The views of a scene show one set of named points, each view turned or mirrored, and shifted as a whole, with a little noise and some points left out.
In the rows, 128 means zero.

Scene 1
View 1
<35>: [146 123 133  92 120 131 122 133 120 138 162 131 122  99 147 170 135 105
 131 166 135 126 140 145 151 141 140  86 159  97 115 111  88 126 150 134
 137 174 160]
<209>: [130 129 133 101 129 141 119 109 136 152 144 132 113 141 126 160 123  82
 120 168 147 132 141 159 131 152 140  85 151 126 135 101 103 129 155 119
 138 166 121]
<144>: [166 111 138  66 146 101 108 171 134 125 194 175  86 126 145 166 183 117
 146 191  99  67 188 134 130 142 120  62 155  73 111  90  82 100 155 151
 156 192 142]
<118>: [126 170 106 106 126 164  81 164 166 158 144 106 108 152 133 172 193  91
 165 137 108 104 120 114 113 141 134 118 149 107 142 130 125 122 108 128
 169 177 138]
<132>: [123 117 126  90 129 148 125 140 127 141 144 146  94 115 112 170 149 125
 117 170 107 117 158 124 156 162 102  85 152 112 144  93  97 120 131 162
 143 156 106]
<185>: [137 145 108  98 120 139 123 131 138 164 153 108 113 170  78 125 194 108
 136 111 118 140 114 140 107 171 126 114 150 128 126 150 134  80 142  91
 142 142 132]
<20>: [142 140 138  75 128 111 110 139 124 142 195 144 115 153 114 127 171  83
 151 156 134  92 150 159  94 142 139  71 157 107 110 124 114 102 162  99
 139 178 140]
<179>: [130 129 116 107 115 154 132 117 127 155 132 109 120 123 109 159 141 113
 117 137 131 157 118 138 149 163 130 109 153 124 133 124 109 115 139 124
 135 147 137]
<48>: [ 78 176 130  94 100 165 119 148  97 129 194 109 134 114 112 129 155  89
 160 110 137  96 105 114 115 123 125  96 159 106 141 119 135 141 120 141
 128 161 130]
<290>: [128 138 120  78 131 133 105 157 138 151 165 145  94 152  92 141 195 114
 142 155  97  94 159 129 110 164 107  83 152 114 133 120 119  95 130 127
 152 162 107]
<264>: [ 99 202 125 121 117 159 101 139 134 135 201  87 140 186 151 129 164  31
 183  86 168  93  68 130  72  97 176 122 146  97 140 117 148 140 146 100
 142 188 163]
<224>: [ 93 180 119 113 117 173 107 151 134 137 172 102 119 151 134 152 165  76
 162 108 133  99  97 108 112 121 136 118 147 103 154 105 134 139 121 142
 147 171 131]
<56>: [133 135 127  97 129 142 113 139 137 143 157 132 107 133 134 167 152  97
 135 159 125 112 140 134 134 145 132  92 151 105 132 103 103 123 141 136
 146 172 134]
<30>: [124 158 126  85 123 144  87 161 140 145 172 131 112 129 134 159 174  90
 161 159 116  85 146 129 112 136 130  86 155 102 128 119 114 127 123 131
 156 184 134]
<43>: [117 169 109 104 126 155 100 149 153 157 158 109 106 182 100 138 197  87
 155 115 115 108 114 124  94 150 128 115 146 119 144 130 141 103 125 111
 155 161 120]
<247>: [164 147 121  95 128 128  93 156 152 146 167 119 120 134 162 172 178  88
 162 152 126 106 130 141 119 130 158 104 155  85 108 131 100 114 144 112
 159 193 182]
<41>: [119 147 130 100 115 134 145 131 102 126 198 117 126 146 114 120 158  89
 143 103 147 117 102 135 116 131 141 101 153  97 126 113 124 109 163 119
 122 158 152]
<192>: [124 145 105 111 116 165 120 128 141 162 126  98 116 138 102 158 164 112
 128 123 120 153 109 127 138 165 126 122 151 128 140 135 122 110 126 120
 144 145 132]
<203>: [119 148 119 103 117 160 118 172 122 121 173 116 113  98 156 178 165 117
 154 130 111 100 117  95 155 122 127 110 153  74 139  99 103 136 119 175
 149 175 159]
<251>: [139 134 128  77 123 118 126 152 114 132 196 138 110 139 105 128 188 111
 147 133 116  98 139 135 114 146 124  86 157  95 114 125 115  91 151 121
 137 164 146]
View 2
<20>: [113 118 155 140 127 124  63 116 134 150 148 100 124 115 144 126 158 179
 149 122 155 160 144 126 115 154 153  72  75 118 103 103 173 127 110  97
 106 162 157]
<48>: [ 91 125 125 151 127 148  82  95 122 167 114  86 118 127 104 138 119 147
 147 132 159 138 108 131  57 169 113 101 125 128 113  98 126 109 102  95
 122 101 110]
<185>: [ 97 137 160 116 139 149 106 116 105 122 142  99 151 152  95 155 137 184
 140 127 170 133 113 181  99 159 177  77  45 140  90  67 151 138 128  82
 101 132 134]
<264>: [109 127 150 185 144 172  96  93 129 180 108  94 137 104 110 120 182 172
 142 120 175 134  50  65  14 184 152  79  91 147  56 112 131 111 110  79
  85 102 145]
<290>: [103 146 184  99 128 112  91 119 126 149 143 113 130 144 120 146 142 175
 152 143 162 129 141 167 126 147 116  91  78 105 124  82 166 130 119  98
 116 160 130]
<30>: [112 143 170 135 109 112 100 112 140 165 129 110 117 115 117 128 164 149
 137 150 155 139 127 121 100 139 110  86 102 116 115  94 151 128 115 114
 113 148 131]
<41>: [ 92 109 125 159 135 144  55 112 118 132 134  83 148 134 124 149 132 163
 130 118 142 144 111 135  66 167 168  90 103 130  87 103 160 119 110  85
  98 111 138]
<203>: [ 91 149 162 146  97 103  91 115 138 140 119  91 141 130  99 151 146 111
  97 166 121 128 116 126  63 130  99 104 151 109 118  98 149 123 115 119
 102 110 110]
<247>: [115 144 173 157  99 110 105 120 144 136 136  97 139 103 113 125 190 140
 103 151 138 156 124 104  89 125 151  64  88 128  91  95 160 140 122 118
  88 149 151]
<35>: [113 115 129 161  85 100  73 130 138 130 140 109 131 119 127 143 152 121
 112 145 117 147 143 138 115 124 158  92 121 131 108  94 171 141 118 126
 109 130 130]
<224>: [102 141 159 150 125 142 103 105 127 170 111 109 135 131  99 142 154 149
 138 143 160 111  76 116  50 162 115 105 114 132  93  94 137 118 116  96
 105 101 113]
<118>: [111 164 190 128 112 124 137 113 132 158 120 116 135 127  87 137 176 147
 127 161 165 119  93 129  81 139 117  85  83 131  99  76 139 135 128 109
 102 132 123]
<43>: [103 151 184 117 140 145 117 110 118 156 127 111 141 142  96 144 158 181
 149 138 180 116  90 147  80 162 135  86  64 131  91  77 145 128 125  85
 102 132 128]
<144>: [109 141 195 119 103  68  52 133 153 140 154 105 132 120 157 136 167 151
 118 155 120 151 174 125 135 120 103  84 118  75 131 112 200 130 112 122
 101 185 152]
<251>: [ 91 132 161 125 131 121  65 114 126 130 146  80 139 134 125 141 136 171
 131 132 145 156 147 148  97 151 139  78  89 105 112  98 166 123 110  94
 102 150 145]
<56>: [115 127 154 144 103 108  82 127 136 147 136 122 132 128 126 146 159 140
 130 146 135 127 123 137 110 136 140  99 110 125 104  91 171 135 120 114
 108 134 127]
<209>: [130 103 130 155  99 115  77 134 131 150 140 146 126 132 136 149 156 143
 149 131 139 119 118 147 132 142 172 107  98 148  94  85 178 145 126 113
 118 127 126]
View 3
<192>: [126 156 138 175  83 109 108 156 168 147 118 113 117 105 172 192 118 156
 138 157 132  68 152 144 126 127 113 110 109 125 153  82 103 117 127 137
  96 143 108]
<41>: [119 161 152 155 106 133  92 149 123 131 132 173 129 128 149 169 175 145
  95 141 115 118 172 141 117 140 127 126  93  93 158 108 108 102 120 131
  82 135  86]
<118>: [130 177 142 175  46  92 105 124 190 157 129 135 126 118 123 160 103 155
 130 105 129  80 163 136 138 122 139 124  84 130 161  97 123 139 137 150
  88 140 140]
<132>: [141 161 118 123  78  98 120 130 130 158  94  95 139 147 133 169  98 149
 113 177 107  90 151  97 107 147 118 120 118 124 152  91  86 135  94 131
 127 115 129]
<247>: [ 94 166 120 177  48  97  98  98 174 154 132 146 118 110 124 173 117 142
  83 104 122 133 169 122 112 137 157 118  81  94 168 120  79 128 122 153
  77 140 122]
<209>: [130 156 137 161  83  88  89 141 146 113  92 115 126 114 134 203 114 128
 106 163  89 111 165 107 120 153 121 102  89  97 145 112  78 112 104 127
 122 129 106]
<43>: [130 167 162 181  67 107  94 149 174 137 126 150 121 127 123 168 122 153
 130 113 137  63 177 153 150 139 128 141  93 110 171  82 143 118 133 136
  93 133 117]
<30>: [124 175 137 146  56 113 109 115 172 152 109 142 125 142  99 153 113 146
 109 114 105 112 164 108 128 141 140 126  82 111 161 109 106 131 115 149
 101 135 131]
<264>: [135 188 183 191  84 106  64 144 165 106 155 215 132  97 123 161 187 135
 114  76  99 125 186 163 153 115 142 112  40 107 147 134 145 109 160 142
  59 156 103]
<185>: [106 146 153 190  83 131 101 162 169 136 121 137 104 122 152 192 126 155
 123 141 152  61 173 157 136 153 119 143 116  90 180  69 120 100 122 131
  93 133  88]
<203>: [137 183 114 122  74 104 121 108 134 184 140 138 148 130 148 134 138 159
 106 136 112 121 142 115  98 106 137 106  94 147 144 116  94 151 122 151
  79 138 142]
<224>: [152 185 160 155  81 103  94 142 154 140 136 165 142 121 131 149 151 151
 132 115 105  95 164 142 139 112 127 113  72 137 144 111 137 131 141 141
  83 144 127]
<290>: [122 158 140 147  62 121 115 133 157 153 100 126 123 163 101 160  99 152
 112 138 131  74 172 117 130 163 129 155 114  99 180  77 120 123 101 135
 117 115 120]
<48>: [146 181 159 128 101 152 112 153 151 144 120 170 130 140 129 139 171 154
 131 129  94 112 153 127 132 119 117 112  80 131 142 110 129 116 126 146
  88 153 108]
<251>: [103 156 135 146  80 140 111 128 139 154 119 153 120 154 120 157 139 152
  87 134 131 110 172 124 113 158 136 149 110  84 179  93 103 112 103 137
  94 123 100]
<179>: [123 153 128 163  92 110 106 152 151 141 110 109 118 105 174 198 123 150
 123 173 117  89 149 128 113 134 112 101 110 116 147  92  81 113 114 133
 104 139 100]
<35>: [110 160 111 142  79 108 108 116 143 149 109 122 125 120 145 181 124 139
  87 156  98 139 152  99  95 140 134 101  96 104 148 121  57 123 102 144
 100 136 110]
<144>: [104 161 104 124  47  98 115  80 125 170 106 128 138 172  83 146  93 142
  55 132 117 134 176  83  94 170 159 154 109  82 181 109  76 142  82 140
 113  98 137]
View 4
<185>: [108 125  88 124 107 180 109 127 132 100 121 116  78 130  89 115 145 137
 100  97  99 127 127 115 128 171 170 159 131 125 128 175  69 133  91 145
 143 171 127]
<48>: [110 137  93 108 156 190 116 171 157 129  81 104  97 149 147 123 127 155
 144 127 124  99 172 135 132  91 162 179 146 123 138 130 101 122  90 121
 130 133 112]
<179>: [123 145  65 110 136 157 123 116 144 115 102 112  77 150 116 171 134 110
 103 120  94 133 133 146 127 158 141 144 144 138 121 157 110 152  86 140
 132 129 130]
<20>: [ 99  98 110 106 142 185 117 172 137  99 137 112 126 130 100 151 139 120
 128 122 128  98 142 129 118 157 200 187 121 102  98 167  92 165 128 146
 159 120 100]
<132>: [114 102  86  97 147 166 143 102 164  89 105 107 121 193 129 154 112  92
  96 146 111 126 147 141 128 151 144 146 150 146 103 156 137 155 122 128
 111 110 114]
<35>: [120 142  82  86 157 166 128 142 156 110 110 119 112 141 126 189 128  89
 129 140 113 104 140 151 121 147 148 149 132 124  93 146 128 186 115 140
 146  99 109]
<144>: [ 99  88 127  75 143 196 140 139 174  67 137 125 172 161 117 139 110  68
 128 154 139  91 143 125 126 159 173 154 116 116  63 159 132 202 170 142
 141  96  84]
<247>: [111 140 107 114 136 189 122 158 145 113 119 147 105 106 110 141 133  88
 162 117 120  82 133 130 129 138 159 134  88 110  84 145 119 194 134 146
 153 109 125]
<192>: [121 141  70 127 123 166 121 110 139 115  98 120  65 148 111 137 137 120
 107 108  91 126 133 132 132 151 138 135 134 142 128 157 104 137  87 135
 125 147 142]
<43>: [101 109 109 150 114 193 120 136 131 115 108 121  82 140 104  87 135 137
 129  96 110 118 141 114 138 134 177 156 111 122 126 162  92 127 108 137
 121 149 139]
<290>: [100  78 105 114 128 188 131 123 146  78 124 117 124 171 106 107 125 116
 105 123 121 102 144 114 127 158 173 162 132 132 105 171 105 141 134 131
 127 140 113]
<30>: [106 100 104 121 148 188 131 151 146 105 109 129 115 149 122 122 127 111
 145 125 127  78 152 127 128 125 166 155 112 124  99 148 124 155 137 127
 132 112 122]
<251>: [104 120 108  84 131 195 115 153 160  88 123 113 129 138 111 125 129 120
 120 128 125 106 144 119 126 152 175 171 135 115 107 159  87 161 119 143
 152 143  92]
<118>: [109 117 103 148 125 191 130 129 137 115 100 142  83 140 116  92 128 112
 149 104 113  90 143 118 140 121 151 127  96 131 109 148 122 146 125 129
 118 130 149]
<41>: [106 156 107  96 135 189 108 169 159 127 105  96 102 124 123 146 134 137
 129 123 116 139 149 138 132 132 181 182 140 104 126 147  82 154  83 150
 147 135  99]
<264>: [ 97 159 131 160 133 206 104 208 130 175  91 114  68  88 125 111 145 157
 189  91 123 122 157 137 145  81 202 180  88  81 134 131  88 143  86 148
 138 118 137]
<56>: [111 119  99 112 145 176 132 137 150 112 110 116 110 153 122 155 125  99
 129 131 115 116 144 142 130 141 163 152 123 123 100 152 127 168 120 139
 129 103 119]
View 5
<118>: [119 106 141 143 112 130 145 126 135 157 103 133 100 127 138 127 114 159
 141 102 158 137 107 102 110 147 107 154 157 143 121 149 154 141 144 106
 133 127 132]
<192>: [124 147 143 166 144 121 130 148 152 121 120 124 109 132 114 179 131 137
 166 123 137 124  94 104 136 121 113 154 146 153 128 170 145 154 151 107
 155 117 148]
<41>: [150 164 111 133 132 149 147 193 163 155 121 122 101 114 128 171  90 147
 143 138 112 144  96 119 144 160 125 157 172 143 142 194 102 151 133  96
 188 174 129]
<35>: [168 184 119 120 154 106 151 155 143 137 153 148 141 122  88 140 131 151
 130 123 139 124 120 122 127 139 124 165 199 120 111 166 114 141 120  90
 169 150 136]
<247>: [142 143 142 127 123 125 161 141 138 189 136 149 132 108 114 129 120 162
 105 109 160 141 110  94 116 160 110 148 200 134 107 157 134 152 110  90
 150 161 135]
<264>: [114 105  90 145  78 168 138 185 125 214  91 115 115  98 191 139  53 169
 147 130 145 138  72 106 163 167 105 127 176 153 154 185 103 136 110 128
 175 174 112]
<290>: [147 139 160 127 131 126 177 135 159  97 118 138  72 153 114 149  96 157
 134  90 127 141 126 118  88 162 112 166 150 144 121 163 144 151 154  61
 163 153 137]
<224>: [130 115  99 135 107 145 130 161 138 158  93 119  98 120 155 125  92 157
 165 125 136 135  99 124 134 150 118 159 156 136 143 164 124 127 145 123
 154 136 117]
<56>: [157 161 129 123 137 116 159 151 149 131 134 142 119 131 111 129 110 159
 140 109 139 122 119 130 125 144 115 159 178 127 119 158 132 141 133  95
 168 149 136]
<251>: [155 157 142 120 135 141 169 164 165 135 128 135  82 127 108 163 100 151
 118 116 117 156 118 109 102 174 123 167 172 140 125 183 118 156 137  63
 172 175 132]
<203>: [159 141  99 108 137 131 125 153 151 163 115 132 103 108 107 104 144 146
 142 135 134 149 127 128 112 152 140 193 180 107 122 150 126 126 150 115
 131 129 117]
<179>: [143 175 134 156 157 112 134 159 153 113 136 130 125 132 100 178 132 138
 163 127 132 117 100 115 143 118 117 156 161 143 125 175 132 151 144 102
 169 126 148]
<20>: [154 159 142 122 122 131 188 159 146 133 140 144 105 136 121 159  73 166
 113 100 130 138 113 111 110 172 108 144 185 145 122 183 111 155 114  57
 190 189 133]
<48>: [141 132  78 129 117 143 124 167 126 129 104 117  90 127 142 152  91 149
 164 141 118 147 104 120 119 159 134 172 161 130 149 186  86 120 139  98
 163 142 102]
<144>: [189 169 154  80 141 117 200 139 169 133 147 161  96 134  84  96 112 169
  93  86 133 145 156 137  79 179 122 181 200 110  98 145 140 147 133  54
 164 182 133]
<209>: [157 180 130 138 143 103 163 156 144 107 146 143 140 143 114 149  96 161
 154 106 141  98 109 135 148 125 103 141 177 138 122 166 129 144 125  96
 191 151 145]
<30>: [145 130 126 119 116 123 162 132 128 135 122 143 104 135 126 122  99 166
 130 102 145 137 122 114  98 161 114 161 177 130 119 157 125 133 129  80
 153 149 121]
<185>: [119 142 168 168 133 141 155 158 166 125 114 122  84 135 123 205 101 140
 145 113 126 142  87  90 126 146 106 143 140 173 132 188 142 173 147  79
 172 150 153]
<132>: [170 172 135 118 158 103 156 142 162  81 136 141 102 151  90 131 127 148
 157 106 125 118 135 146 110 132 122 181 160 120 117 152 142 137 159  87
 163 130 140]

In a view up to two points have been moved. Name them for each view, in the order of its rows, or write -.
view 1 => <56>
view 2 => <41>
view 3 => <203>
view 4 => <247>
view 5 => -
